Points, in no order, along strands that fork and pass close to each other.
Points whose rows are less than 57.6 apart are linked; no others are. Some points are linked to none.
soge: [  2  -2   7 -10  -3 -14  -9  11   8   0 -14 -18  -1   5  -8   8  -7   3
   8   2   9   0  -6  -7 -19   6 -20  -8 -10  -9   3  -7  -2  -1  -8   4
  -7   8   4 -15   1  -4   0  14   9   9  -4  15 -17 -13   0  -1]
dob: [ 16   1  11   2   5  -8   7   2  -3   2   2   5  -5  10  12   5   5   8
   5  -4   3  10  10   3   3   9  11  -8   2  -1   1  -1  10  11  -6   2
  -2  21 -22  15  -2  -2  15   5   6  -9  10  10   8 -12 -11  -1]
sur: [ 12  -4   1   1   0  -3   3  -5 -10  12 -10   8  -4  -3  11  11   6   1
   9  -9   6   2  21   8  -1   9   4  -7   3  10  -6  -5  13   1  -4   5
  -2  15  -8  15  -2  -3   4  -1  14 -12   0   7   8  -6 -14  -7]
nipo: [  1   5   2   2  -1  -7   0  -2  -3 -11  -7 -21   3  -6 -22  -8   4  12
 -10  11   1  11  -7  -4   4 -14   6   4   3 -17  -2   0  -8  -9   5 -14
   8  -1 -11 -18 -13   5   2   7   5   3  -5   9 -13   7  -3   6]
Kuvi: [ -1  -6  -5  -6 -12  -4  -2  18  -3  -1 -10  -5   1  -9 -25   4   5  -7
   4  11 -13   0  -2  -5 -14  -3  -4  -8  -8  -4 -14  -3 -19   7  -8   3
  -1  13   8 -13  -1   2  -9   2   0   6  -3   2   4   0 -11   5]
zur: [ -3   6  -8   4   7  -4  -2   5   4 -17   4 -11 -10   7 -15 -13  -4  -3
  -8   1 -10   6 -15 -13  -8 -10  -2 -10 -11 -20  -4   5 -25  -6  -6  -2
   1   3   7 -11   9   2   4   4  -5   8  -1   0  -6  -5  -7   8]
guros: [ -5  -1  -3  10  24   6   6  -8   6 -12   9  -1  -6  28  10 -10  -6 -11
  -3 -19   2  -7   1  -9   4  -9   9   4  -2  -7  -8  10   1  -8  -3   7
   2  -8  10   7  17  -1  12 -11 -14  -8   0 -18   0  -1  -5 -10]
lizi: [ -2   3  -1 -12   1  -2  13 -18  -3   5  -7   2  12  -3   9   3  -5   1
   6 -13  23   6  -1  -5   5  13 -13  11   3  13  18  -8   6  -4  15   6
   1 -16  -5   0  -2   7   5  14  24  -1  -1   4 -10  -4   9 -17]
Dudak: [  0  -6   5   6  -1  16 -12   1  -9  -1 -11  -9   0 -30   7   0  10   9
   1  16  -5   1   6  15  11 -13  13  -3  15  -1  -8  -2  12 -11  -4 -16
   7  -3  -4   2  -9   9 -22 -21   6  -8   1   8   4  13   0   5]
fuf: [ 14   2 -20  -4   8   1   1  11  -6  -1   5 -17  -1  18 -14   5  -5 -13
  -7   5 -17  11  -8  -5  -8   5 -20  -5 -15 -19  -3  -2  -5  -4  -7  11
  -4  22  -8 -13  15   2  10   8  -2   4   3  14  -2  -2  -9   3]
fubof: [ -5   5  15   5  10  11  -9 -14  12   3   1  11  -8   3   7 -21 -11  -3
  -2 -19  23 -14 -14  11   7   0   9   6  13  10  17  -1   0  -4  -8   4
  -1 -30  10  -5   0  -6  -4  -6  -4   0  -6  -7  -5   7   6  -8]
Fuz: [ 13   0 -12  -2  -1  -5  -3  16  -5   2   3 -23   3  -4  -3  12 -11 -13
   7  -6  15 -13  11  -1 -10  -8 -17  -6  -9 -13 -15   1  12  -4  -4   1
 -14  13  12 -17   6  -4  -9  14   8  -6 -15  10  -4  -2   2   3]
tosat: [  2  11  -5   0   2   7   4  -8 -10   1  -7  -5   2 -26 -26  -7  -1 -18
  -6   0  13  -1   5   1 -11 -10 -13   4  11  -3  12   5 -15   1   3 -10
   6 -21  16 -11 -14  -7  -1   9  12   1  -8   2 -10   3   5   1]
zus: [ -1   4 -18  -1   3  14   1 -11   4  10   4  -6  -3   5  20  -4  -9   7
  -7 -10  -2  -2  -3  10   8 -13  -8  -2 -10  -6 -11  -1  10 -11  -8   1
  -8   5   7   6  13   5 -11  -3   4  -2 -15  -8  -3   4   2  -9]
boz: [  3 -10   5   5  -8   6  -1   6  -3   8 -15  -6  13 -15  10   8  11  14
   2   5 -11   5  12   8   6   2  18   0   9  11 -12  -6  15   0   2 -15
   7  11 -11   2 -18  10 -11 -13   8  -6   1  12   8   3   0  -4]
toku: [  9  -4  -9  -4  -4   1  -1   6   2   6  15 -27   6   5   8   2 -12  -6
   0 -15  15  -5  -2   7   0   2 -22   3  -9  -5 -13  -4  18   2  -1   3
 -15   7  12 -19  17  -5   0  23  11   0 -14   7 -13   6   7  -6]
zas: [ -1   1   7   9   2 -13   1   5   4  -6  -4   4  -8  10 -20 -12   0  -9
  -7 -30  17   3  -8   3   4   2  -6   4  10   2  14 -14  -4  -2   3  11
   0 -22  17 -17   4  -3  27  17   5   3   1  -6  -6 -14  -3 -19]
nuper: [  0  -1  -5   6  -3  12   2  -8 -12   4  -5   8  -3 -21   0   1   8 -17
   0 -12   5 -17  21   6  -5  -8  -6   3  12  10   9  -1  -1 -10  -4   9
   1 -15  26   6  -9  -7  -6 -12   8  -4 -10  -3   5   2  -5  -4]
Guz: [  0  -5   8   7   6   9  -5  -6   2   4   0   7  -3   8  10 -20 -13  -1
 -11  -5  -2  -2  17  11  25  -1   9   2  13   5   6   0   6   4  -5  14
   5   3   0  16   6  13   5 -18 -26 -20   0 -12  16   2   3   4]
vog: [ 10   0  13  -8  -4 -15   5  -6  -6   2  -7  -4  -4   3 -29   1   5  -7
   3  -2   4  12  -6  -9  -4  14 -14   7  -5  -3  19 -11  -3   5   6   9
  12 -13 -21   2  10  -3  27  14  10   5  20   4  -4  -9  -6   1]
Gonum: [-10   1   5   6  -1  11  -2   0   0   0   9  20  -2  -2  25  -3  -5   1
  -2   5  -1 -11  17   5  17  -7  11  -7  14   7   6   5   5  -1  -5   3
  -3   6   9  16   0  12 -12 -19 -18  -9  -3 -10  15   5   9  10]
Zasi: [  0  -5  12   3  -3   4  -1  -6  -2   6  -6   0  -8   3  -2 -14  -2   9
  -2 -18  16   2   2  17   7   6  17  -8  11   4  -5  -9   6   5 -11   1
  -5  -3   1  -4  -3  -1   6  10  10  -6  -9   9  -2   1  -6  -5]
ges: [ -8 -15  -7  -1  -8  18  -5   0   5  14 -10   7   7 -22  23   5  11  13
  -1   4 -13   7   8   7   9  11   9  -1  14  22   0  -2  18   5   1  -8
  -1   1   4  13  -7   8 -23 -17   7   1  -1   7   6   4  12  -5]
sal: [  6   1  23   2  -1   5  -2 -13   5  -3  22  12 -11   4  14   4 -11   9
   2   9  -6   0  -9   4  -4  18   2   2 -18  -8   9   7   0   9  -8   0
  -3  -1 -10  25  18   1   3  -1 -19  14  24   0  -6   2   4  13]
gasa: [  1   2  -3 -12  -1   4  19 -11  -3   0  18   9   8  13  16   5  -1   0
   0  -7   5  -1   3  -6  11   1  -3   9  -6   0   2  -2  15   0  10  -2
  -7   7 -10   5   1   0   7  10   1   0   0  -1   5   3  11   0]
kinu: [ 11  -2 -17   1  -4   7   8  -3 -17   6   3   1  12  -6  12  17   8 -11
   4   9 -20  -1  14   1  -2  -4 -12   8  -8   2   0   0   8  -7  11   4
   3  15 -15   8  -8   7  -6 -14   8  -3  -1   8  11   8  -2  -2]
lev: [  5  -5  -8   1  -3   5   2   8 -19  -7   7   7  -5 -10 -15   1   9 -10
   5   6  -7  -8   5   4  -5 -11   3  -6   3  -5 -16   3 -10   5  -8   2
  -4  13   5   2   0  -4  -8   1  -2  -3  -3   3  14  10 -13  12]
Bufe: [  4  -1   1 -14  -4   7  18 -22  -1   8  11  11   4   5  15  14  -5  -1
   7 -15  15   0   2  -4   3  14 -16  11  -4  11  11  -4  14   1   5   4
  -5  -2  -4   9   6   0   7  21  11   6  11   0  -6  -1  11  -6]
nin: [  2  -1   7  -7  -1   5  -9  -7  -3   4  -7  -7  -2 -16 -10  -1   3  -7
   7   1  15  -6  -5   2 -13   1 -10   0   4   0   0   1  -1   6  -3  -3
  -3 -12   8  -5  -1 -16  -7  13  17   4  -6  10 -14   6  -2   2]
dakud: [  2   1   5  -5  -5   9   6  -6   8   7  21  18   2   5  26   8  -4  12
  -1   5   1  -2   1   3  13   5   6   1  -5   4  -1   9  20  13   6 -13
 -12   9 -10  15   3   2  -5   4 -15   2   8  -2   4   4  22   5]
Ses: [ 15   6  -1   9   7 -15 -18  20  -4  -2  -8 -18  -1  -3 -32   3   4  -2
   3   4  11  -8  14  12 -23 -13  -3  -8  -4 -14 -10   2 -10  -4  -7   3
   1   2   8 -11 -10 -17   8   8  -3 -10 -10   2   5 -11 -13  -2]
nal: [-15   2   8   5  -8   8  -1   0   9   4   3  12   7  -3  14  -3  -5  -7
   3  -5   6 -23  -5   5   9  -3   8   7   1  16   2   0   9  -8   7  -3
  -1 -25  14  -2 -10   3 -20 -14  -2  -5 -15 -14   8  13  12   1]
Sapu: [  3 -13 -12  -4 -13  16   4  -9 -13   5   8   2  12 -22  20  19   8   3
   5  15 -14  -2  20   2  -5   7 -14  11  -6  12   7   2  10  -4  13  -3
   5   2  -3  17  -7  12 -17 -10   3   6   1  10   2  13  11   2]
Fiseg: [-5  1 14 -1  9 -6 -6  3  5 -9  4 10 -9  7  3 -3  7 -1  6  8  1 -5 -8 -9
 -1  1 12 -6  3 -3 -2  4 -5 11 -4  0 -2  1 -9  9  7 -9  4 -5 -9  1  8  1
  3  1 -3 12]
dig: [-19  -4  -5  -5  -9   6   5  -2   0  -1  -2  18   4 -17   2   3  13  -6
   6   5  -8   0  -5 -10  -4   7   1  -2   6  16   2   1  -8   6   1  -4
  -3  -8  12  -1  -9   0 -20  -5   9   9  -1   6   3   5   3   7]
safa: [-16  -3   8   1   1  -9   0  11  10  -5   3  -1  -1  23 -11   1 -13  -5
   0 -18   5  -7 -15 -11 -16   7  -5  -5 -13  -6   0   1  -9  -5  -7   6
  -4  -7  26 -16  10   1  12  12  -6   9   1 -13  -9 -14  -3  -3]
ruf: [-19 -11   3  10  -1 -19 -14   8  24 -16  -3  -2 -10  21  -5 -12  10   3
  -6  -1   2   1 -17  -8  -7  -5   2   8   9   2  -3   2  -3   3   1  10
   5 -15   9 -12  -4  -4  15   6  -5  -4 -10 -13   0  -1  -4  -1]
zim: [ 12   0  -4   1   2  17   3  -8 -13   7 -13 -10  -8 -21 -27 -14  -1 -10
 -14 -11  13  13   7   9   0  -4  -5  -3  22  -3  10  -3  -7   4  -8  -2
   4  -8  16 -11  -5  -3  10  13  15  -3  -2   8 -10   4  -2  -4]
Reli: [  9  -4  -3 -12   7  -3  -3   6   9  -7  14  -9  -4  13  -4   3   0  -5
  -1   0  -9  10 -12  -7 -11  15 -18  -1 -21 -19  -3  -6  -2   6 -10   9
  -2  19 -11   6  21  -5  13  16  -3  18  14  13 -12  -8  -4   3]
lani: [-17  -3 -13  -9  -9  -1   3   6   5  -3   1   8  11 -13  12   7  15   8
   2  17 -17  10 -11  -9   4   3   1  -4   0   8  -7   3   1   8   9 -14
  -2   3  -9  -1  -8   4 -20  -7   2  11   1  10   0   4  12   2]
riz: [  6  -9 -17  -1  -7   6  11   9 -17   0   4   4  11  -7  -6  12  17 -17
   8  -2 -13  -6  15  -4  -7  -4  -7   3  -3   4 -14  -1   2   1   5   4
  -1  14   1   1  -6   0  -6   2  13  -3  -6   9  13   7  -5   4]
rudur: [  4   2  -4   4   1  -5  -6  -4   2   6 -21 -10  -7  -5 -20 -16   1  -2
 -10 -18  11  14  -4   4   1   0  -2  -3  15   4  13 -10  -5  -1  -1   7
   3 -10   7 -17   2  -2  19  10  23  -1  -4   0 -12 -13  -9 -16]
Gase: [ -4   1   9   4  -2   0 -21   5   2   4  -4   2 -10  -5  -5   5   6  -3
  14   4  15 -15  -9   9 -14  -1  -5 -11  -5  -5 -14   3   3   3 -14  -4
  -9 -14   7   0   5 -20 -15   5   6  -2  -9   6  -8   6  -9   2]
suk: [ 11   9   6  12  10 -15  -5   9  -6  -1 -14   0   7  -9 -23   4   7   2
   4   6   2  -7  17   3   3  -9  25   2   7   6   6  -2  -3 -14  10  -2
  12  -2  -9  -1 -25  -8   8 -13   0  -7   4  -3  16  -5  -6   0]
kekad: [  9  -2   9   2   1   4  -6  -8 -15   5   6  -8  -2   6 -18  -5  -5 -17
  -2  -7   8 -15  -3   9  -8  -2  -8  10  -5  -5  -7   4  -1   4   0   4
   0 -20   6  -1  13 -16  16   5 -13  -4  -1 -14  -2   8  -7  -1]
Guba: [-21   6  -3  -2   3   8  -2 -12  10  -5   8  11  -1   4  17   1 -10  12
   0   5  -6   3 -27  -6   3   6  -4   0 -10  -2   4   8 -11  -6  -5  -6
 -10 -19  10   7  15   2 -14  -7 -12  14   2 -12  -8   2  10   3]
Fomo: [-15   0   2  -5  -5  -6   6   6   8   5   7  10   2  22  -2  14 -11   6
   5  -6 -10  -3  -9 -11 -14  12  -7  -2 -20   0 -10   4  -7   2  -4   1
  -8   6  13  -5  12   2   3  10 -15  16   6 -15  -8  -9   1  -3]
ruzu: [-14   4   4   6  -5  13  -2  -4  10  12   9  22   1   3  27   8  -4  10
   5  -3   9 -18   6  15  11  -2   4   0  -1  12  -6   2  18  -5  -2  -4
  -7 -10  11  14   2  10 -25 -13  -6  -3 -11  -9   6  12  14   3]
rufo: [  4  -2  18   3   5  10   1 -12   3   1  21  16  -8  10  22  -4  -9   5
   1  -7   6  -5   4  10  14  14  10   1  -3  -4   1  10  14   9 -10   2
  -3   4  -7  25  13   0   5   2 -16  -1  12   0  -1   0   5   8]
Fikub: [ -3   0  -1   0 -14   1   4   6  -2   9   4  21   5  -2  12  22   2  10
   9  19 -18  -7   5   3  -8   5  -4   0 -19   8 -11   7  -3   6   3  -5
  -9   7   2  12   0   2 -16 -10 -16  13   3  -7   4   2   3   2]
Naz: [-10   9  10  -3   1 -10   5   2  -2  -4  -5   9  10   1   2  -2  -8 -12
   2   1   3  -7   4 -12  16   5   9   3  10  11  14   0   2  -4  15   1
   9  -8  -8   1 -11  -2   7  -8  -5  -7   4  -7   9  -1   8   6]
lotes: [ -7   6  21   4   6  -9  -3  -5  10  -1  -3  13  -5  13  -7 -12  -4  -5
   2 -21  24 -11 -12   1   1   8   7   4  12  10  18  -7   3  -3   3   9
  -1 -30   3 -13  -2  -8  16   7   2   2  -1  -5  -6  -5   1 -14]
Rupum: [ 14  -1 -18   1   6  10   0   6  -9   5  10 -18   1   7 -17  -5 -13 -28
 -11  -9  -4   9  -2   1   2   4 -19   2  -6 -18  -1   2   3  -1  -4  12
  -7   9   8 -19  16  -1  17  14   7  -2   1   7  -2   0  -6   5]
pupop: [  3   1   9  10  10   2  -2  -5   2 -18   8  -6  -5   8 -24 -25  -5  -3
 -16  -4   1   3  -4   3  13  -4  20   7   2 -12   3   3  -8  -4   6   0
   9 -10  -4  -1   3   1  19   2 -14   1   5   2  -2  10   4  11]
Sufun: [  1  -4 -15  10  14   2  -2   5   0  -8   9 -15  -3  24   5   4  -3 -12
   1 -14  -1 -11  -2  -4  -5 -14  -2   2  -9 -10 -22  10   7  -7  -8   6
  -3   1  11  -3  22  -8   6   0  -9 -13 -12 -19  -2   3 -12  -9]
monad: [ -7   7 -14  -7  -6   3   6   2   5  14  10  11  -3   8  12  25  -9  10
  10   0 -12 -10   3  -3  -9   4 -13   2 -22   0 -14   7   6  -1  -7  -8
  -9  11  14   3  12  -3 -11   4 -15  15   6 -17  -7   2   7  -6]
geka: [  1  -2  13   5  -4 -13  -5   8   3 -11  -7 -14   7   4  -9  -2   3  18
  -5  12   3   1   2   1   9 -15  19   4   3  -6  -8  -3   7  -7  13 -11
   8   7 -17 -12 -22   4   1   4  -2  -6  -6   7   1  12   1   5]
Venu: [ -7  -4   5  -2  -9  -6   8   4  -9   6  -5  24  -2  -7  -6  11   9 -10
  10   3  -9  -6   8 -10  -9  13  -1  -1   5  16   5  -1 -14   8  -2  11
   0   0   6   8  -2  -5   1  -8  -1   6  12  -3   9  -5  -9   6]
muz: [-20  -3 -10  -8 -11  -1  -3   3  14 -10   4  -4  13  -5  11  -1  17   9
  -3   7   1   1 -20  -7   6  -4   0   5   6   6  -6  -4  14   4  14 -11
  -4 -14  -5 -11  -8  -4 -17   5  10   0 -12   7  -1  13  15   2]
mif: [  6   2   9   2   3   2  -1  15  -4  -5   8   5   5 -10  23   5   4  10
   6  22  -8   2   0   3  15  -7  20 -12  14  -2  -2   3   6   6   4 -21
   4  25 -19   9  -9  11 -16 -14  -8  -8  15   7   9   2  13  10]
birod: [ -3 -10 -20  -6 -11  21   2  -5  -1  15   4   9  -4 -20  21  19   8  16
  -1   5  -8   1  13  11   0   8  -9   3  -2  12  -7   1  16   3   1 -10
  -8   7   6  18   4   5 -24   0   4   5  -2   7  -1  14  11  -6]
Meru: [  6  -1 -13   6  -1  15  -3 -11  -5   6  -2 -10  -5   2   0 -20  -9  -6
 -13 -11  -6   5   0  14  10 -16  -1   0  -2  -5  -7  -1   0  -6  -7   7
   0  -1   8  -2   7   8  -1  -7   4 -10 -17  -8   4   6  -7  -6]
fofe: [ -1   1  -5  -9  -2 -14  11  11   7   0   2  15  -1  14   8  11  10  12
   4  11 -14  13  -2 -13 -11  11  -3  -7 -12  -1  -1  -2  -9  16   1   0
  -5  25 -13   4   1   2   6   4  -5  15  12   5   0 -14   0  -2]
zilim: [-11   2   7 -14  -4   6   4 -16   4   1  14  10  -2  -1  15   9  -4   9
   9  16  -6   0 -19  -6  -6  19 -14   8 -14   0  14   8  -7   4  -5  -4
  -7 -11  -3  14  16  -4  -7  -1 -15  18  16  -6  -7   2   7   9]
sazoz: [ 10   1 -12   4  10   9  -4  -7  -4   6   1 -14  -8  10  -6 -14 -10 -14
 -12 -17  -6   9  -4   7   3   4 -11   2  -7 -14   3  -2   3  -8  -7  14
  -1  -2   5  -2  23  -3  20  -1   8  -4  -2  -4  -5  -2 -12  -7]
Fuson: [ 11  10  -3  12   9 -11   0   3 -11   3 -17  -2   3   1 -10   1  -2  -3
   3  -5  -2  -5  15   4   2  -9   9   0  -2   1   3  -5  -4 -14   6  10
   4  -2  -2   6  -9  -2  15 -17   2 -13  -3 -13  21  -8 -16  -8]
Gifi: [ -6  -5 -15 -21   0   3  10  -1  -1   1  10   2   6   2  -8  10   8 -20
   7   1  -2   1  -4 -18  -9   7 -22   3  -6  -4  -4  -1  -6   5  -6   8
  -4   6   2  -6  12  -9   2  11   4   9   3  -2  -2   2  -4   6]
gepi: [ -3   7  10  -3  -1  -7   3  -5  -7   0 -16  -4  -3 -16  -7   0  -4  13
   0  17  -5  13   6  -6   4   6  13  -5  15   4  23  -1 -17  -6   2  -8
  17   5 -13   0 -14  10  -2 -19   0   4  17   3  -2  -3  -2  11]
tudel: [ 15   4  13   3   0 -10   5  10 -17  -9   1   1   0   1  -8   5   2  12
   9  18  -6  -2   5   3  -7  -5  15  -6  -2  -8  -5   2 -19   4   0  -2
   2  22 -18   9 -11   6  -3  -7  -7   1  14   5  12   2 -10  12]
Nuna: [-17  -1  -9   5   4   7  -8  -8  18 -16   5  -4  -4   8  11 -14  -2   7
 -11  -2  -9  11 -27  -6  10  -1   3  -1  -7  -4  -9   6  -3   0  -4  -5
  -8 -14   7  -1  21   0  -8   1  -6   6  -7  -8  -6   3   6  -2]
gekur: [  6  -5  11   4 -12   1   2  -6  -8  15 -11  17   1 -10   8  20   0   5
  11   2  -3  -1  20   3 -10  17  -1   1  -1  22  10  -3   5   1   2   9
   0   4   0  18  -6   7   0 -10   5   0   7   1   7  -7  -5  -2]
Buse: [  8  -2  17   1  -3  -8  12   2  -7   0   5  16  -9  15  -7   3  -3   5
   3 -16   5   5   6   3   0  18   5  -7  -3  -1   1  -5  -2   9  -8   9
  -3  15  -4  12   3   3  19  17   3   4  16   7   3 -15  -8   2]
lisu: [  1   9  -8  -7  -3  -9   8  -4  -9  -3 -14 -12   5  -8 -10   1  -1   8
  -4  18 -16  20  -1  -9   1   1  -2  -1   0  -7   8  -4 -16 -10   4  -9
  11   5 -23  -8 -12  13  -2 -11   6   5   4  10  -5   1  -7   2]
gab: [ 14   2  -9  -7  -3  -9  15   5   1   8   5  18   4  -1  22  18   8   6
   9  19 -14  12   8  -9  -7   9  -2  -3  -8   6   7   8  -5  14  10  -5
  -1  26 -22  13  -8   4  -2 -11  -5   7  21   3   4 -12   3  -4]
mim: [-11   9 -14   2  17  -2   8  -4   4  -8   7   9   0  16  21  -2  -4  -8
  -1   1 -12   1   0 -20   8  -9   6   0   1  -3   1  10  -4  -5   4   3
   3   0  -1   9   9   5   2 -24 -15  -4  -1 -19   8  -4   0   1]
poze: [  7  -5   6  19  11 -17 -24   9  15 -14  -1 -15 -13  17 -30 -15  12   8
  -9   4  10  -4   1  15 -16 -13   8   8   4 -12 -12   8  -8   1  -3   4
  11 -16   5  -6   1 -17  20  11 -16  -9 -12  -3  -3   2  -5  -1]
numi: [ -3  -8  -1  11   3 -12 -20   5  16 -13   0 -17 -10  17 -22 -18  11  -7
 -12  -3   7  -4 -13   0 -15 -12  -5  12   5  -4  -7   7  -6   8  -1   6
  10 -27  15 -17   5 -16  18   8 -10  -6 -12 -18  -8  -1  -6 -10]
vor: [ 12   3  11  -3   2  -7   6   5  -9 -12   7   2  -1 -13  11   8   5   4
  13  30  -4   3  -3  -1  -1  -7   7  -5   4  -6   5   2  -7   6   5 -13
   9  19 -32   7  -9   6 -14 -10  -9   2  25  12   3   5   1  13]
rig: [  8  -5  17  -6   2   9   5   7  -4   6   2  10   5 -16  26   8  -5   7
   6  12   0   6  14   0  10  10  15  -7  24  10  13  -1  12   8   1 -15
   9  21 -11  10 -18  15  -9 -10   0 -14  21   9   5  -8  16   7]
Lavo: [ -2   1   7  -1   7   4  -8 -11   6  14 -18  -2   0 -13  17 -10  -2   4
   1  -3   6  -2  10  10  13  -5   9  -4  15  14  11  -7  12  -7  -3   7
   5  -3  -6  11  -6   1  -6 -23   7 -11  -4  -1   6  -5  -2  -7]
Bim: [  3   0  10   4   3   0  10  -5  -9  -9  10   8  -5  13 -16 -12  -6  -6
  -7 -17  -1   3  -1  -2   8   8   7   4  -2  -8   2  -4  -7   2   1   9
  -1   0   3   5   7   3  23  11  -4   5   8   1   2  -1  -3   6]
rut: [ -9   0  -4  -5  -6  -3  -1 -10   5  -2   8 -11  14   5   9  -9   2  -5
  -3  -1   4  -5 -16  -4   8  -4  -4  15  -1   7  -3  -2  10   2  15  -1
   0 -21  -6  -9   2  -8   1   0   2  -2 -15 -11  -4   9   5  -3]
netub: [ -1   1  10  13   3   4  -4  -6   3  -4  -8  -1  -9   3 -13 -27 -13   3
 -16  -6  -1   3   5   8  20  -6  25   0  13   5   4   3  -7  -3  -1   4
  11  -9   2  -1  -1   6   4 -11 -16 -10  -3  -9   9   6   2   4]
zepug: [  1  -3  -2   9 -12  -8   1  13  -3  -6  -8  -5  12   1  -3   3   8  10
  -2   3 -11   2   7   4   2  -9  17  -4  -1   1 -19  -7   4  -3   7  -6
   0  14  -5  -6 -21   7  -4  -3   3  -8 -11   4  11   3  -8  -3]
vuku: [ -6  -2   9   6   3  12 -12   3   5   0  -6  -4  -1 -17   4 -11   4   5
   1   2  15 -11  -2  19  17 -15  23  -8  19   4  -8  -1  17  -7  -4 -15
   7 -15   0  -4 -12   0 -20 -11   5 -15  -7   4   3  15   7   3]
modu: [ -6   6   2  -4 -10  -3  -3   2   1  -3  -7  -4  -3   0  -7   0  -4   9
  -4  13 -16   9 -16  -4  -9   1  -5  -8 -16  -5  -9  -3 -18   0  -4  -6
  -7   2  -1  -4   6   4 -11  -3  -9  13  -3   3  -7   1  -3   3]
nekeg: [-10  -1 -10   2  -1  -1  -1   7  14  -2   2  -5  -9  10   0  -8 -13  -7
  -8 -24   5   0 -12  -7  -4  -1  -5  -6  -1   0   2   0  -5  -4 -15   4
  -6  -3  29 -19   7   1  -1  15  10   6  -9  -8  -8 -18  -5  -5]
lutef: [ -8   6 -23  -3   7  11   7 -12   8   8   4   8  -3   8  28  -4  -5   6
  -9  -1 -15   9   2  -3  14 -11  -2  -1  -6  -2   0   4   2  -8  -4   3
  -2   7   1  12   9  12  -5 -16  -7   0  -8 -13   7  -1   4  -5]
Bibav: [  5   5  10   6   7 -19 -13  12  11  -6  -7 -15  -8   5 -41  -4  10   5
  -6   5  14  -2   3   4 -18 -12  -7   2   0 -17   3   0 -13  -3   0   3
   9  -7   3 -11 -10 -13  20  17  -2   3  -2   1  -8  -6  -4   3]
Rap: [  2   0  -9  -3  -1   0   3  -7  -1  -1   9 -17   9   6   4 -10   1  -5
  -5 -12  15  -2  -5   4   5  -9 -13  10  -3  -3  -2 -10  10  -1  12   1
  -4  -9   2 -15   0  -2   7  15  17  -4 -16   0  -8   6   6  -9]
dod: [  5   5 -10  -9  -3   7   0 -12  -8   4  -8 -21   6  -8  -3  -3  -6  -4
  -6   0   0  10  -8  -3  -4   1 -19   3  -4  -6   3  -4  -1  -1   5  -4
  -4  -2  -3  -8   4  -1  -3   8  17   1 -10  10 -15   6  -1  -4]
rolal: [  9  -5  -4  10   9 -15 -15  20  -3  -6   2 -23  -7  17 -17   2  -9  -6
   4 -10   7 -12   3   5 -16  -6  -4  -6 -11 -16 -20   8  -3  -1 -11   8
  -5   2  13  -8  13 -11   7   8 -14 -11 -12  -7   2  -9 -16  -2]
masu: [ -2  -5  -4 -13  -1  -9   6  11   8   1  -6   3   1   3   5  19   4   5
  13   2  -1   2   5 -14 -18   9 -13 -14  -8   3  -5  -6  -6   2  -4   1
  -7  25   0  -7  -1   1  -6  15  12  13   1  14  -7 -12   0  -4]
zuges: [  7  12   1  -1   2  -4   3   2  -8  -1  -4 -10   3  -6 -42  -5  -3 -13
  -7   1   9  -2   4   2 -10 -14  -9   5  -3 -11   5   4 -19  -1   6  -2
  10 -14   9 -17  -8  -8  15  14  -1   3  -2  -6  -7  -5   1   3]
bevo: [-14   6  -6   1  -1  -2   7  -1   6 -10  -4   3  -8   4  -6 -13  -3   0
 -10 -10  -3   9 -12 -12  -1  -8   6  -9   2   0   7   1 -19  -5  -6  -2
   2  -3  15 -12  -9   6  -1   4   8   6  -6  -4   0 -10  -4   1]
zumi: [ -5   4   6   8  10 -11  -8  17   9 -17   0  -6   3  -2   7  -2   6  13
   1  21  -4   3  -3  -8  14 -15  22  -9  14  -7  -6   2   5  -2   9 -17
   7  15 -20  -3 -15   5  -8 -10  -9  -9   2   6   4   5   5   9]
gis: [ 10   1   0  -5  -3  -1  10   5   5  13   1  22   6 -11  28  17   1   3
   5  11  -5   7  15  -8   7  16   4  -2   6  18  20   8  10  12  12  -7
   2  18 -13  17 -12   9  -2 -11  -1  -7  20  -1   3 -18  18  -4]
Noze: [ 16   1   4   0  -1 -15   2  16 -12  -5  -6   0  10  -4 -29   9  16  -3
  12  17  -4  -8  13  -4  -6  -7  10   7  -4  -4  -1  -3 -13   1  10   8
  13   9 -20   3 -19  -4   4  -4   0  -2  14   2  17  -2 -11   6]
volik: [ -3  -2  -3  -9 -10   9  -4 -18  -4   9 -13  -7   7 -18   8   1   0  10
  -2   9  -6  11 -10   1  -2  13  -9  10   3  11  10  -2   3   1   4  -3
  -1  -9  -9   6   5  -2 -12  -4  10   3  -1   9 -10   8   4  -4]
Nedav: [ -7  -2  -1  -9   0   6   1 -17   5  14 -15  -3  10 -13  17  -9  -3   4
  -1  -8   9   4  -4   5  13   5   0   9  14  21  18  -7  10  -2   6   8
   2 -16  -5   4  -2   2  -9  -6  16  -4  -4   3  -6   0   8 -11]

A fork is a point with three links. Follow the links from the first point to the second and name the forks in between, in order.
zim; sur: tosat > nin > dod > Rap
lisu; riz: geka > boz
rolal; dob: Bibav > tosat > nin > dod > Rap
Venu; guros: Rap > dod > nin > tosat > Bibav
fofe; monad: mif > geka > boz

A fork is a point with three links, a tip a point with one. Leave the first point through the second and follow the links. Name the first fork or tip that comes.
netub; pupop: Rap
lev; Kuvi: Fikub
Reli; fuf: Bibav
guros; mim: Reli
modu; Kuvi: boz
rut; muz: nal
Nuna; Guba: Nedav

Follow the links from the first point to the second, and from the first to the third. Name the last point that the two ways share.
zim; Nuna; Venu: dod
muz; gasa; mim: dod
gepi; Noze; kinu: geka
guros; dig; lotes: tosat
rudur; Bim; Meru: tosat
Bim; lutef; ruf: Bibav
birod; suk; soge: mif
